Points on a hilly landscape, in no order, each with its height.
From any point a ball takes the steepest step (drop divided by distance) to one of its 3 nearest points. It stops when none of these is lower. Distance is the straight distance between rows; heights are no part of it.
pesi h=177: [ -9  19  23  54 -23 -23   6 -47   5   8   5  25  16   7  -8  32  -6 -22
  28  24  -7  10  24  28  -8  14  42  -8 -28]
seto h=507: [ -6 -44 -34  49  -9  17  34 -44 -23 -18   5  27 -10 -62   6  -4  11 -29
  11  36  23  -6 -21  22 -35 -16   2 -13  25]
zibir h=286: [-15  19  14 -18 -35   2 -24  14  25 -20 -34 -50 -12  37   1   9  12  22
 -15 -19 -30  -9   5  -5  11 -14 -19  14  20]
fev h=337: [  6  56  31   5  20 -36  -9 -23 -11   7  -2  -9  21 -15 -46  36  10  17
  10 -12  -4  26  -6 -16  21  20  -2   7 -11]
zego h=58: [ -6  -8  12  28  -9 -50  -7  11  22  26 -19  10 -11  41   7  -3 -42  -6
  24  23  16  -8  54 -29  14  21  -3  -4 -51]
nav h=719: [  6 -34 -31   7  31  39  41  -9 -22  -6  39  20 -24 -53 -21 -16  17   0
 -19  11  12 -22 -38 -12 -10 -24 -20  -3   2]
Zibe h=236: [ -2 -20 -26  17 -52  58   9 -20 -21   3  14  14 -14  15   3   1  -5 -17
  -8  23 -12   3  -4  32 -19 -23  30 -16  43]
Zot h=363: [  7   5 -46   2   4  57  31  11   9 -11  14  -1   6  36  42   2 -11   9
 -26 -13 -14 -12   4  10  -3 -39  -8  -3  32]
Ridu h=74: [  4  10 -43 -12  49 -15  43  -2 -12 -26  46  10   5 -35  34   8 -11   3
  -3 -10   3  -8 -41  -4 -10  17 -29 -39 -12]
pova h=644: [  8 -32 -29 -12  18  46   5  -6   2 -45   1  -8 -35 -36 -11 -34  16   9
  -4  -6 -10 -11 -54  -5 -14   1  -1 -21  45]
Dup h=247: [  9   0 -27 -13  50  33  44  -4 -25  16  50  27  10  11  32   8 -11  13
 -30 -13   8 -10  13 -14  30 -39 -20   6  10]
gagur h=549: [ 26  36 -20 -23  24  37  -1   2  12 -40  -4 -31 -13  15 -10   7  -1  30
 -16 -34 -26   4 -47 -10   8  19  -6 -11  38]
Levo h=143: [ -9   7 -11  11  48  10  50  -7  -9   7  45  31   8  27  47  47  -4  34
   3 -54  -9   3  23 -24  50 -19 -50  -7  15]
Robup h=253: [ 17  20 -28  14  28  21  45 -14 -16  -4  41  23  35  18  45  38 -17   4
  12 -23  -6  10   4   9  17  -1   4 -25  15]
zaniz h=298: [ -2  29  -9  -3  -6  21   4  11  13 -12   0 -25  19  28  -3  22   4  25
 -30 -23 -17   1   2  -9  20 -25 -17  18  17]
Bima h=212: [  7 -18   7  14 -13 -49 -14  10   4  28  13  19  -3  -1  -2 -42  -2 -10
  17  16  25  -6  24 -10 -27  18   9  -1 -50]
Zasuf h=342: [  6  21  -8  36   3  34  12 -47 -17   4  24  10  22   7 -20  45  -4   0
   4   6   6   8   2  13   1 -17  20   1  10]
nofi h=75: [ 22  36  -9  -7  33 -31  21 -16  -7   8  20  -2  25 -13   5  32  -5  14
  -6   2  -9  17  -8 -18  15  13 -27  -8 -16]
tadur h=173: [ 19  48  -2  -2  55  21  28 -24 -17 -17  37  15  23   8   0  37  -5  27
  -5 -28   6   3 -14 -12  38   0 -12   3  11]
kere h=201: [-20  20  40 -15 -31 -21 -35   7  13  -3 -34 -13   1  38  -1   3   2  11
  -1  -8 -16   3  20   6  10  -1   4  18  10]
ziz h=283: [ 23  22   8   8  -5 -52   4  26  10  18 -10   9  12  -7  10 -11  10 -13
  12   1   6  14  -1 -21 -21  32 -16 -15 -26]
kezu h=305: [ 51  -6 -38 -53  30  41   5  15  13 -40   9 -40 -35  17  19 -23 -12  18
 -22 -27 -38 -28 -39 -21  -2 -14 -15 -14  20]
duvud h=412: [  7   7  -4  18   7  18  15 -21 -20  24  34   7  19  16  -5  17  -6   4
 -12   8   0  -5  21  -5  15 -31  -4  26 -12]
Larus h=174: [ 13  33  12 -18  -5  10 -26  -3   1 -14 -23 -27   0   8 -14   4   1  16
 -10 -18 -30  18  -6  -1   7   7  -2   5  25]
Nas h=264: [-21  48  37  -4 -10 -19 -34   0   3  -4 -31 -29  11  32 -30  26  10  24
  -5 -14 -22  23   7 -13  24   5 -18  31  13]
besoz h=67: [ -4 -27   1  31 -34  13  -4 -13  -3  19  10  26 -21  13  10 -30 -16 -18
   6  31 -10 -10  10  30 -27  -7  14  -7   2]
viro h=42: [-15 -73   4 -18 -23   8 -33  24  22  -4 -35  -1  -2 -35  11 -41  16 -34
  25  37  57 -11  -8  30 -32   9  37  12 -11]
Mefi h=73: [-38 -10 -19  -4  26  11  31  42   1  20  25  -7  13  34  39  15  -3  19
 -23 -38 -11  -4  11 -24  51 -34 -51   2  -3]
vigi h=500: [  1 -28  -6 -31  28  11  -5   9 -15  -5 -13   5 -24 -62 -33 -48  20   4
 -22  -3   6   0 -30 -23  -1   4  -6   5  20]
kuzi h=308: [  1 -11   8  12  16 -54 -15   4  -7 -21 -28  18   5 -52 -17  24  17 -23
  44  -1  36  21   3   6 -33  42  -4   7  -3]
tuni h=41: [-52  -4  28  12 -56  -5 -17  38  38  15 -29 -16 -27  51  -5  -8 -25  20
   0   6 -12 -36  15 -21  26 -25  -6  -5 -16]
bil h=498: [  5  -7 -12   0   3  73   4  13   0 -12  10 -22  -2  24   1   4  24  41
 -49 -40  -1 -27  -6  -9   8 -57  -8  12  42]
zimo h=269: [  5  -6 -26  27 -44  55  24 -19  -2 -22   9   9  -2   1   5  11   9 -10
   7  11 -13   7 -29  36 -20  -3  40 -38  64]
lonek h=156: [ -5  11  11  56 -24 -38   6 -33   7   4 -17  24  11  46  14  25 -33 -21
  33  29  -4  -6  38  17  -3  28  29 -30 -33]
gugon h=246: [-13 -25  12  49 -25 -35 -21   1   1  43 -31  35 -18  30  -5   2 -38  -9
  21  41  19 -36  66 -16   6  -3   4  -1 -44]
fus h=357: [ 20  11 -25  17   1  69  21 -20 -28 -13  28  17   5   9 -13  25   6  10
 -15 -14   7   7 -18   7   0 -24  21   5  49]
mapu h=448: [ -1 -35  20   6 -29 -30 -54  27  10  22 -12  29  -2  13   4 -37 -31  -5
  30  38  42 -24  44   6  -7   9  29   2 -30]
kif h=479: [-27  31  48 -24   1  29 -40  -6 -16  -8 -35 -25  -1   1 -43  30  20  16
 -16 -18 -13  16   8   5  21 -20  11  21  41]
Tigu h=473: [ 21  26  -7  -6  27  80  -2  -9  -5 -42  14 -11 -22  22 -18  20   7  27
 -23 -41  -8   5 -35  -7  13 -15  15   0  67]
tozin h=203: [ 40  -3 -59 -46  41  26  26  20   6  -9  30 -17 -18   3  34 -39 -14  16
 -36 -15 -22 -28 -26 -20   1 -18 -29 -16  11]
nefi h=245: [  3   4  33  41 -20 -74 -33   0  11   9  -1  25  14  -6  -2  -3   3 -20
  49  17  24   4  22  11 -18  40  25 -12 -46]
bam h=234: [ -5 -36  20 -43   2  -4 -35  34  15   0 -46 -12   1 -39  -8 -29  23 -20
  17   4  30   2 -10  13 -20  16  23  16   0]
fegel h=321: [  6 -11  13 -13 -42 -26 -68  36  45  -8 -48   0 -17  41  39 -12 -22   3
  42  12  14 -12  33  21   2  22  29 -17 -15]
nepe h=256: [  5   6  21 -21 -41 -34 -38  27  30 -14 -32 -28 -10  40  16  -3  -9   6
  24  -8 -19   7  13  14   4  25  -5   1   4]
fedi h=216: [ 11   3 -34   0  33  -7  39  -4  -7 -15  17   7   3 -36   5  -8   3  -4
   6   6  -5 -12 -38   0 -18  18 -12 -19  -7]
kises h=312: [  4 -10 -17  13  15   2  29 -11  -9  26  34  10  10  10  17  -5 -12  -7
 -11  19  -6   0  18   7   4 -24  -7  -3 -27]
mumib h=191: [ -4  17  13 -16  13 -35  10 -10  -2  20  14  -9  16  19 -13  27 -17   0
 -14  -6  -8  14  19 -27  36 -12 -28  39 -36]
Bal h=210: [ 15 -25 -19 -10 -21  24  11  -1  -4  15   5   1 -15  -1   6 -41  -9  -8
 -12  17 -18  -2  -8  23 -19 -18   8  -3  12]
vadin h=274: [-18 -31  21   8   1 -40 -41  19  10 -13 -26  20  15 -41 -13  10  19 -26
  38  20  43  24   5  20 -24  35  18  22 -17]
Non h=569: [ 45  11 -19 -55  12  -8  -4  24   6   7  -5 -33 -25 -12   8 -42  -3   7
 -32 -15 -21 -10 -25 -35  -2  -9 -28   5  -2]
nilu h=494: [ -8   3   6  -1   5  29  -7  -7 -19  23  11  -5  -4  14 -34   8   5  23
 -43  -6  -4 -11  11 -11  17 -45 -21  47  14]
Sar h=148: [ 19  10 -12  -5 -24  22  -9   3   2 -18  -8 -20 -11   7   5 -13   0  17
  -7 -10 -37  -6  -8  14 -16  -5   2   0  28]
vak h=424: [-22   9   2  -8  42 -20 -11 -18  -8 -49 -21  -2 -20 -44 -42  10  19   3
   7 -35  16  27 -39 -30 -14  38 -13  -5  10]
boze h=192: [ 29  43 -14 -22  28 -42  11  12   6 -15   4  -3   4 -28   5  -2   4  -7
  -5 -17  -6   2 -29 -25 -13  38 -33 -17 -20]
luf h=339: [-10 -18  29 -24 -10  12 -50  22  26   2 -61 -27  17 -20 -22 -17  31 -24
  13  -2  30  14 -15  23  -7  20  60   9  -1]
pim h=34: [ -2  15  17  -5 -16  16 -17  -2  -4  -7 -16  -3  -3 -18 -18  -4   9  -9
   7   2 -18  12 -11  25  -1  12  28 -11  33]
gikub h=176: [ 16 -42 -22  24 -28  -7   7  25   8  18   4  23 -24   8  35 -74 -12 -14
  13  28   6 -17   3  27 -39  10  15 -28 -13]
duton h=183: [-25  12 -29  10  22  32  44  18  -4  -4  30  18  26  36  58  30  -5  19
 -10 -30 -13 -10  23  -2  24 -18 -26 -19  17]
sav h=380: [-18 -15  -7  -5 -27   8  -2  23  24  -3 -11 -38 -18  42  11 -23 -10  14
 -20  -8 -22 -15   9 -11   5 -33 -25   6   0]
keb h=604: [ 15  41  -1 -16  42  10  -9 -11 -16  -4   5  -9  -5  -3 -53  10   1  26
 -30 -21 -21  12 -30 -21  31   0 -10  16  11]
todu h=169: [-50  25  -1   0  17 -16  24  36  24   7  22  -9  31  39   6  52   8  20
  -7 -33  -6  19  13 -21  63 -20 -35   6 -19]
badug h=344: [ -1 -29 -21  22  10   8  42 -18 -14  15  25  22  -3 -37  11 -15  -2 -17
   1  21  -2 -12 -17  17 -38  -6  -2 -16 -19]
Lago h=275: [-17   5  -8 -12 -19 -38  12   5  19  20  -7 -18  -3  50  17   0 -26  -7
  -7   2 -13   3  23 -21  16   6 -38  13 -35]
Nube h=309: [ -4  14  -9   7 -13  60  -6 -18 -13 -22  -2   6   1  -3 -20  32   7   3
 -10 -11 -12  14 -27  15   4 -13  34 -17  65]
nugi h=233: [  0   1  -5  59  16  14  42 -54 -19  -6  37  23  24 -42  -4  46   5 -11
   5  11  10   5 -10  22   5  -3  27  -9  -5]
nebep h=396: [  1  19 -19  31  16  32  18 -32 -11 -21  12  10   6 -31 -29  26   9   4
  18  -3   2   6 -38  11  -1  13   0 -20  22]
kan h=279: [ 11 -25  11  18 -24 -44 -25  17  23  -2 -13  27   7   7   8 -28  -3 -13
  40  28  15  -5  15  21 -22  36  18 -18 -31]
zosaf h=341: [ 17  -4 -10   1  27 -34  24   4 -14  11  17   4  -2 -45  -2 -13  10 -11
  -9   3  12 -10  -8 -22 -18  10 -28   8 -42]
dorek h=469: [ 28 -12   9 -40  -1 -38 -14  39   6  18  -6  -7 -12 -31  -4 -53  14   3
 -12  -7   5   3  -3 -39 -13   8 -20  16 -15]
piteb h=68: [  8  15 -21 -16  44 -11  26   7  -7  21  32   4  17  13  21  46 -15  15
 -16 -29   2   9  15 -34  48 -17 -48   8 -19]
Bekan h=359: [  3  -3 -19  32  -2  60  43 -24 -29   8  43  18  22  25  14  34  -2  -6
 -10   5  10   1  10   8  -3 -39  24   0  18]
Buso h=228: [ 10 -26 -42  28 -45  38  28  -7  -4   0  14  -1 -25  36  45 -26 -25 -12
 -10  32 -18  -6   9  34 -37 -17  20 -32  29]
pifib h=401: [-14 -27   9  19 -17  -9   5  -6  -9   3   3  21   0 -35  -9 -13  13 -20
  33  27   8   1  -8  20 -26  17  11   2 -12]
Lelik h=230: [ 42  28 -47 -47  32   0  20  16  13 -29  15 -24  -2   7  32 -15 -10  12
 -27 -22 -31  -6 -38 -22   8  13 -33 -25   1]
pesa h=243: [-22 -17  28  14 -16 -34 -60  22  21  -7 -34  21  26 -20   0   2   9 -19
  48  25  46  10   7  34 -12  35  39  -5 -19]
bedag h=84: [ 12  30   1  23  44   9  24 -40 -14   2  36   8  24 -22 -25  47  -1  13
  -1  -9  10  12 -16  -4  29  -4  11   2 -18]
Zifon h=163: [ -8 -13  -6  29 -30 -18   7  -4   3  11 -12  19 -17  48  14 -19 -41 -13
  19  34  -4 -22  31  15 -19   7  19 -21 -22]
zegon h=326: [  9   3 -13  20   4 -51  31  -1  -2 -11   1  17   7 -22  29  -5   5 -20
  30   2   6   0  -6  19 -47  34  -4 -25 -45]
mil h=409: [ -2 -34 -34   5  28 -17  59  -5 -14  25  33  17  -5 -26  52 -30  -6 -29
  -1  23   3 -13   3  12 -41  -1  -6 -39 -51]
kadur h=284: [ 23  30 -23 -12  -7 -22  13   9  13   0 -15  -8  12  21  27  -3 -10   1
  -9   0 -27   5 -14   1  -6  12 -19 -16  -1]
nuvi h=391: [-14  41  42 -27  15 -14 -44   3 -22  15 -32 -16  14 -22 -61  19  16  12
   3  -6  -6  28   3 -18  29  15  12  11  16]
sula h=349: [-32  10  21  -7 -14   2 -23  22   8   5 -10 -34  -4  24 -34  16  12  30
 -38 -25 -14  -7   8 -26  38 -34 -37  40   8]
zepip h=499: [-12 -14   8   9  18  -4  13 -20 -19  -8  -7  13   0 -60 -27   3  15  -1
  12   6  16   6 -14  -4 -16  12  -2   7  -4]
rasel h=285: [-39  -6  53 -25 -37  17 -55  -3  -8  13 -37   3  10  21 -17   0 -12 -11
   4  24  26 -10  43  -5   8  -7  42  41  -6]
rabud h=358: [-26  18 -15  20 -19  18  12   8  18 -12  -5 -12  12  53  22  15  -1   9
  -8  -4 -21  -3  10   5   0 -27 -10  -6   7]
Zusa h=175: [-14  17 -11  21   6 -25  28 -19   2   6  14  -5  29  34  17  40 -27  -8
  11   6 -14   6  30   8   8   3  -7   1 -31]
susuf h=355: [  7   1 -16  30   2 -32  34 -27  -4  13  25  17  16   3  39  13 -11 -26
  20  23  -5   3   6  25 -17  18  21 -33 -29]
fiz h=31: [-19  -7  21 -47  31   9 -38  22  -4 -30 -49 -16 -13 -45 -29 -10  30  -4
   4 -34   8  17 -40 -23   3  19  12  -9  21]
piv h=300: [ 33  14   9 -43 -20 -22 -30  41  31 -13 -31 -32 -14  -2  22 -18  13   8
  12 -24 -28   6 -19  19 -21  33  -4 -21  24]
Gika h=194: [ 26  42   0 -24  21 -43  -5  15  -2  29   7 -14   8  -8 -14  -3   7  -9
 -16  -4   0   9  -7 -47  16  12 -48   3 -26]
rodar h=438: [-30 -27 -17  19   1  -1  21   0   7  17   9   3 -13  51  21  -8 -39  -3
 -11  35  -7 -24  38  -9   1 -27 -10  -9 -31]
vad h=287: [ 10  51  11 -26 -16 -22 -20  19  21 -12 -34 -45  -6  31   0  26   1  24
 -14 -34 -27  12  -5 -16  17  15 -34   5  13]
Zes h=383: [  7  36   3  -1  15  49 -11   2 -12  -5   6 -15   2  19 -28  22   8  33
 -28 -21 -10  16 -16  -4  20 -34  -4  30  40]
Zom h=429: [ 13 -10 -43  -8  48   0  43  -8 -17  18  57  24  24 -26  45  -7 -11  -6
   2   4 -10  -7  -1   1  -7 -16  -4 -33 -20]
vud h=336: [ 35 -21  -4 -25 -20 -19  -5  18  14  12  -9 -14 -23   9  20 -46  -8   0
  -4   7 -19  -5   9  -3 -18  -9  -2   2   0]
Nad h=136: [-18  21  23  22 -36 -50 -14   0  26   5 -32   9   0  45  -2  22 -23  -5
  32  13   0   9  35  -7  12  24   2   3 -29]
kiv h=153: [-26  44  12  23  -9 -38   7 -14  10   5  -1 -15  31  38 -15  57 -11   7
   1  -3 -12  11  14  -4  33   7 -18  16 -36]
tup h=238: [  1  17  15 -23  15  -9 -35  23   9 -19 -46  -9   2 -40 -21   1  28  -7
  17 -22  16  18 -23  -4 -18  35  19  -3  12]
domuz h=593: [ 33  13 -29  -9   5  59  11  -5  13 -47  10 -16 -21   3   5  -7   1  17
   2 -19 -23  -3 -50  18 -11  15  10 -35  53]
roza h=421: [-18   3  12  23 -25  25 -13 -37 -26  15  17  14   8  -2 -36  25  -3 -15
  -5  21  -3  14  18  18   3 -21  22  19  22]
niler h=288: [ 20 -25 -14  -2 -16 -50 -21  43  22  18  -3  14 -17  10  29 -59  -9 -15
  14  25  20  -1  17 -13 -24  23   1 -15 -39]
pobas h=188: [  0 -60   4  20  10 -30  19 -14 -22   8  11  24 -14 -70  -1 -15  14 -10
   6  22  35  -4  26  -6 -37   6 -15  28 -40]
Gite h=535: [ -8 -31  36  41 -19 -11   2 -51 -17  24  27  34   2 -37 -25   0   1 -13
   6  30  14   3  31  15  -9   6  26  13 -25]
sasa h=347: [ 12 -34  -5  35  21 -31  12 -54 -21 -33 -36  30  -7 -71   4  20   4 -24
  45  10  39  20  13  14 -36  33  -3   9  -3]
zag h=432: [ -8 -48 -14  45   1   7  39 -56 -12  12  30  21 -10 -54  -4   0   5 -22
   0  27  16  -5   4  18 -27 -13  16   4 -29]
led h=226: [-30 -18 -10  42 -51  22  -1 -18 -11   1  -3  16 -21  48  14   1 -35 -11
  -8  34  -1 -26  39  12 -20 -30  25 -17  -1]
Tapob h=327: [  0 -12 -19  23 -19  19  23 -20  -3   8  21  12 -10 -20  -6 -15  15 -21
   3  26 -11   8 -18  24 -22  -1  14 -16  15]
Papin h=304: [-19   0  25   2  -5 -22  -7 -18 -11  34   9  -8  -3  17 -40   2 -12  11
 -25   7   3  -4  29 -25  29 -32 -24  52 -35]
fabo h=489: [  3 -19   1   8   6  16  14 -22 -20  26  26  15   0 -41 -24 -15   4  -7
  -7  22   2  -8   3   6 -15 -14   4  15 -12]
Pudop h=449: [-32  -8  60 -60 -11  18 -53   6 -10   9 -40 -40 -11  13 -29 -16  16   0
 -29 -11   3  -6  25  -8  27 -33  11  45   4]
mido h=534: [-29 -27   8  15 -17  21 -15 -14   3 -19 -47  13   4 -41   3 -10  37 -34
  26  19  29  -2 -23  33 -22  21  33 -25  32]
Neza h=290: [  0 -30  34 -56 -27  -2 -54  28  10  18 -31 -12 -11   7  10 -45  -6  -6
  10  10  23  -8  25  11   4  -3  27  26  -2]
Guse h=213: [-18   9  58  27 -17 -45 -23 -35 -11  17  -1  20  22  -4 -38  21  -8 -11
  38  15   6  14  27   6  13  25  34  11 -37]
ber h=45: [  3 -16  23 -21 -27 -21 -40  28  11  18 -23  -8 -12  23   4 -37 -13   5
  -2   5   3   1  29 -10   6   2  -8  21  -3]
Pif h=47: [ 19   2 -45 -34  56   3  31  10 -12   6  42  -2   1  -8  36 -28 -18  12
 -26  -4  -6 -11 -22 -19  11  -3 -35 -15  -9]
Kenel h=482: [-12 -29   2 -22  -8  47  -3  -4 -10 -12 -37   9 -13 -52  -4 -27  33 -15
   8   9   6  -9 -31   8 -11   0  21 -20  43]
gabug h=122: [  7  58  -9 -11  31 -25  13  -6   8  -4   9 -15  34  15  11  60 -11  10
  -7 -19 -16  20  -2 -16  36  19 -36   2  -9]
Gare h=259: [ 19  38 -19   9  26  55  34  -6  -8 -30  23   2  24  37  23  36   5  24
 -27 -36  -3  -2 -18   1  10 -13  -3  -2  37]
Rezi h=223: [ 13   0 -34   5   7  -2  32  -3   1   6  15  -4  17  37  36  -2 -24 -12
 -11  15 -19   1   9  19  -7  -6  -7 -13  -6]
Lud h=280: [ -2 -31  16  -7 -26 -13 -16  -2  -2  19   3   9 -18  18  -6 -34 -19   2
   4  25  -9  -4  20  -2  -5   0   2  23  -7]
lutof h=89: [ -5   6   3  -3  60  46  35 -15 -31  19  45  20  11  19   9  18  11  26
 -46 -33  27 -14  11 -20  49 -45 -25  38   9]
Pem h=488: [-14  -7  -9 -12  -4  68  42  34  33  14  18 -29  -7  53  38 -12  23  30
 -37 -50 -14 -28  -9 -10  46 -49 -24 -21  26]
mef h=307: [ -7  27 -21  27 -11  49  24 -17 -12 -15  16  13  25  40  25  37   6   6
 -10  -9  -1   6   7  22  -6 -16  12  -9  24]
zazi h=431: [ 26   8 -25 -13  51  34  22   2 -11 -17  40  -3  -6 -12 -22 -10   0  18
 -21  -8   2  -3 -53 -10  10  -3  -9   4  10]
mefu h=207: [-26  -9  35   1 -40   0 -40  -1   9  -4 -29  22   7   6   3  -5  -7 -22
  44  25  21   5  11  39  -7  31  57  -1   2]
gadov h=282: [-18 -59  14 -21  13 -21 -40  26   0  18 -17  19   3 -49 -17 -30  17 -22
   7  28  53  -2  11   6 -31   7   8  30 -16]
mude h=381: [ 12 -29 -26  31  24  34  48 -49 -28  27  62  29   4 -48   7   8  -2  -3
 -13  17  16  -9   1   6   4 -28  21   2 -15]
kal h=594: [  5  -6  30 -50   5 -12 -45  27 -14  26 -24 -19  -6 -29 -38 -29  21   5
  -7  -8  -2   8  -1 -14   3   4   1  22   6]
dobas h=220: [ 19  -6 -17  -4 -27  -3   0  25  20 -31 -22  -7  -7 -14  23 -28   7  -8
  20  -7 -27  -2 -28  30 -41  22   9 -30  39]
Kaba h=252: [ -1  29  27 -13  17 -17 -18  -9 -12  17  -7 -18   9   8 -45  24   8  17
 -31 -10 -13  15  10 -24  33 -28 -24  34  -5]
sirot h=82: [ -2  10  30 -21 -13 -46 -52  27   8   3 -23  -3  18 -14 -15  -9  22  -8
  24   1  25  20   6  -1  -7  36  19  -4 -10]
Fegop h=531: [ 20  12  -6  -7  36  12   5  -7 -27   9  25   1  -3 -30 -36  -2   1  10
 -26   1  -5  -2 -23 -19  13 -18 -16  14  -5]
Fav h=276: [ -1  14 -31   5  57  11  33 -20  -8 -39  35   8   1 -28  -8  14   9   8
  -1 -16   6  -7 -62 -12  -6  16 -18 -13  -7]
Dege h=278: [ 13  24  10  -8  -4 -35 -20   7  -4  21 -11  -6  12  -1 -22  -8   4   1
  -1  -8 -14  17   0 -15   4  21 -11  11  -7]
tifer h=222: [ -3   2 -13  36  14  12  29 -45 -11   4  51  13  27  22  34  43 -20 -10
   5  20  -4   2  35  14  19 -15  21  -9 -19]
Vor h=91: [ 14  23  28 -18  -7 -55 -15  26  23  29 -12 -24  -1  11 -20  -1  -6  -7
 -14 -16  -5  25  20 -44  32  13 -52  20 -28]
folan h=199: [  4  -2 -19  17 -49  23   4  -5   4  -5  -7  -5  -9  24  16  -6 -11  -6
  10  13 -25   4   5  33 -22 -11  25 -10  28]
tufud h=333: [-18   1   1 -18  24  21  -9 -12 -13 -30 -21   2 -18 -45 -33  -8  16   5
  -1 -12   9  11 -33 -10   5  14   4  -9  27]
pove h=627: [ 12 -17 -13  -7  69  -6  26 -10 -31  -9  44   5 -21 -56 -30 -16   8  11
 -25  -9  25 -10 -34 -30  -1  -6 -31  20 -27]
dupu h=239: [ 35  40  16 -34  -5 -47 -27  38  25   2 -27 -30   3 -11 -10 -16  15   8
  -1 -17  -9  21  -9 -32   9  37 -27  -4  -5]
Gamul h=90: [-21   2  26 -30 -35 -26 -34  26  16   6 -29 -24 -20  37 -11 -11  -9   6
 -10  -9  -4   2  20 -24  25 -14 -21  26  -2]
git h=265: [ 28 -12  26 -45 -16 -38 -58  41  28  13 -18 -32 -12  12   6 -32   2  -4
  11  -2   6   2  20 -13  10   7  -1   8   2]
rokup h=167: [-35   6  14  29 -65  -1 -22  -1  19  -8 -41  10 -15  54  15   2 -30  -1
  24  17  -7 -22  34  11  -5  -1  16 -14  -1]
san h=50: [  7 -39  11   1  10 -53 -10  21  -1  12  11  24  -6 -50  -9 -22  19 -19
  15  14  41   1  24 -12 -37  15  -7  29 -45]
zop h=360: [ 22 -32  17 -39 -17 -21 -53  46  29  -3 -31  -8 -15   5  16 -44   8 -12
  20   4  12 -10   1  25 -16  15  30  -7  -5]
Vam h=420: [ 39   2  16 -58   3  -8 -29  23  11 -25 -32 -56 -28  15  -6  -3  13  23
  -3 -34 -28  -7 -16 -17  -2   6 -19  -7  34]
Voku h=581: [-20 -64   6   6 -27  39  -3 -17  -8  10  -1  20 -13 -41   0 -34  14 -40
   5  27  13  -5  -7  25 -14 -12  23  -4  28]
lisi h=277: [ 15  42  -5  10  32  51  14 -25 -11 -20  22   3  13  -7 -36  22   2  21
 -12 -21  -7  23 -25  -5  16  -4  12  -1  34]
Gazu h=244: [  5 -22  30 -10  15 -45 -18   9 -19  31  12  10   0 -60 -26 -19  26  -3
  -3   9  30   2  14 -30  -8  14 -14  33 -27]
Goke h=142: [-27   6  50 -19 -33  25 -26  -5 -12   0 -33 -10   6   5 -26  11   7 -24
   5  13   3  13  10  40  10   2  51   8  27]
folim h=413: [  7  -7 -15  11 -19  74  10  -9 -30   0  20  -4 -10  17   1  11  11  16
 -33 -10   7  -6   1  13  -9 -49  17  14  50]
zutu h=385: [  3 -16 -28  33 -37  10  21  -9  11 -15  -7  25  -9   1  22 -17   2 -32
  22  19 -17   6 -19  55 -37  18  27 -38  15]
keseg h=373: [  3 -17 -25  36  10 -26  48 -32 -13 -28 -12  31   1 -50  21  24  -3 -21
  27   7  17  -1 -22  23 -38  29  -1  -9 -22]
Farub h=170: [-19 -14   4  51  -1 -33  19 -40  -6  22   9  21  -7  33  17  22 -46 -13
  11  30   9 -20  58  -8  15   2  25  -7 -58]
pav h=406: [-11  19 -13  -1  -4  53  33  27  28 -27   5 -39  19  52  30  26  20  33
 -20 -51 -20 -21 -10  -8  15 -27 -18 -19  36]
Nikan h=225: [ 20  30 -44   4  23  10  39   8   3 -39  13   3   9 -12  31   5 -13   5
  10  -3 -23  -5 -48  17 -24  19  -2 -29  11]
miliz h=426: [-39  20  44 -24 -43 -19 -30  46  56  -4 -34 -61 -22  34 -19  12  12  20
  -4 -38 -28  -2  -7 -20  32 -12 -31   6  -9]
Nito h=178: [-53  11  60 -11 -55  -9 -42  24  31 -10 -46 -33  -4  46  -5   9   1  17
  14 -10 -10 -15  20   0  28  -2   3   6   7]
gige h=303: [-26 -26  41  12  -6 -30 -26  -3  -9  21  -5  19  20 -33 -29  -1  10 -25
  42  24  34   6  18  18  -6  18  25  15 -15]

Where does a ball stop that starts at each point below?
zag => besoz
kises => nofi
susuf => nofi

Call two points neighbours if one is among the 3 nearest of the other. Go from one point of each pair to the other, from neighbour to neighbour, staying as low as possible. Name the highest point that can't be avoided.
san and lonek => nefi
fiz and sirot => tup
tuni and ber => Gamul
besoz and lonek => Zifon
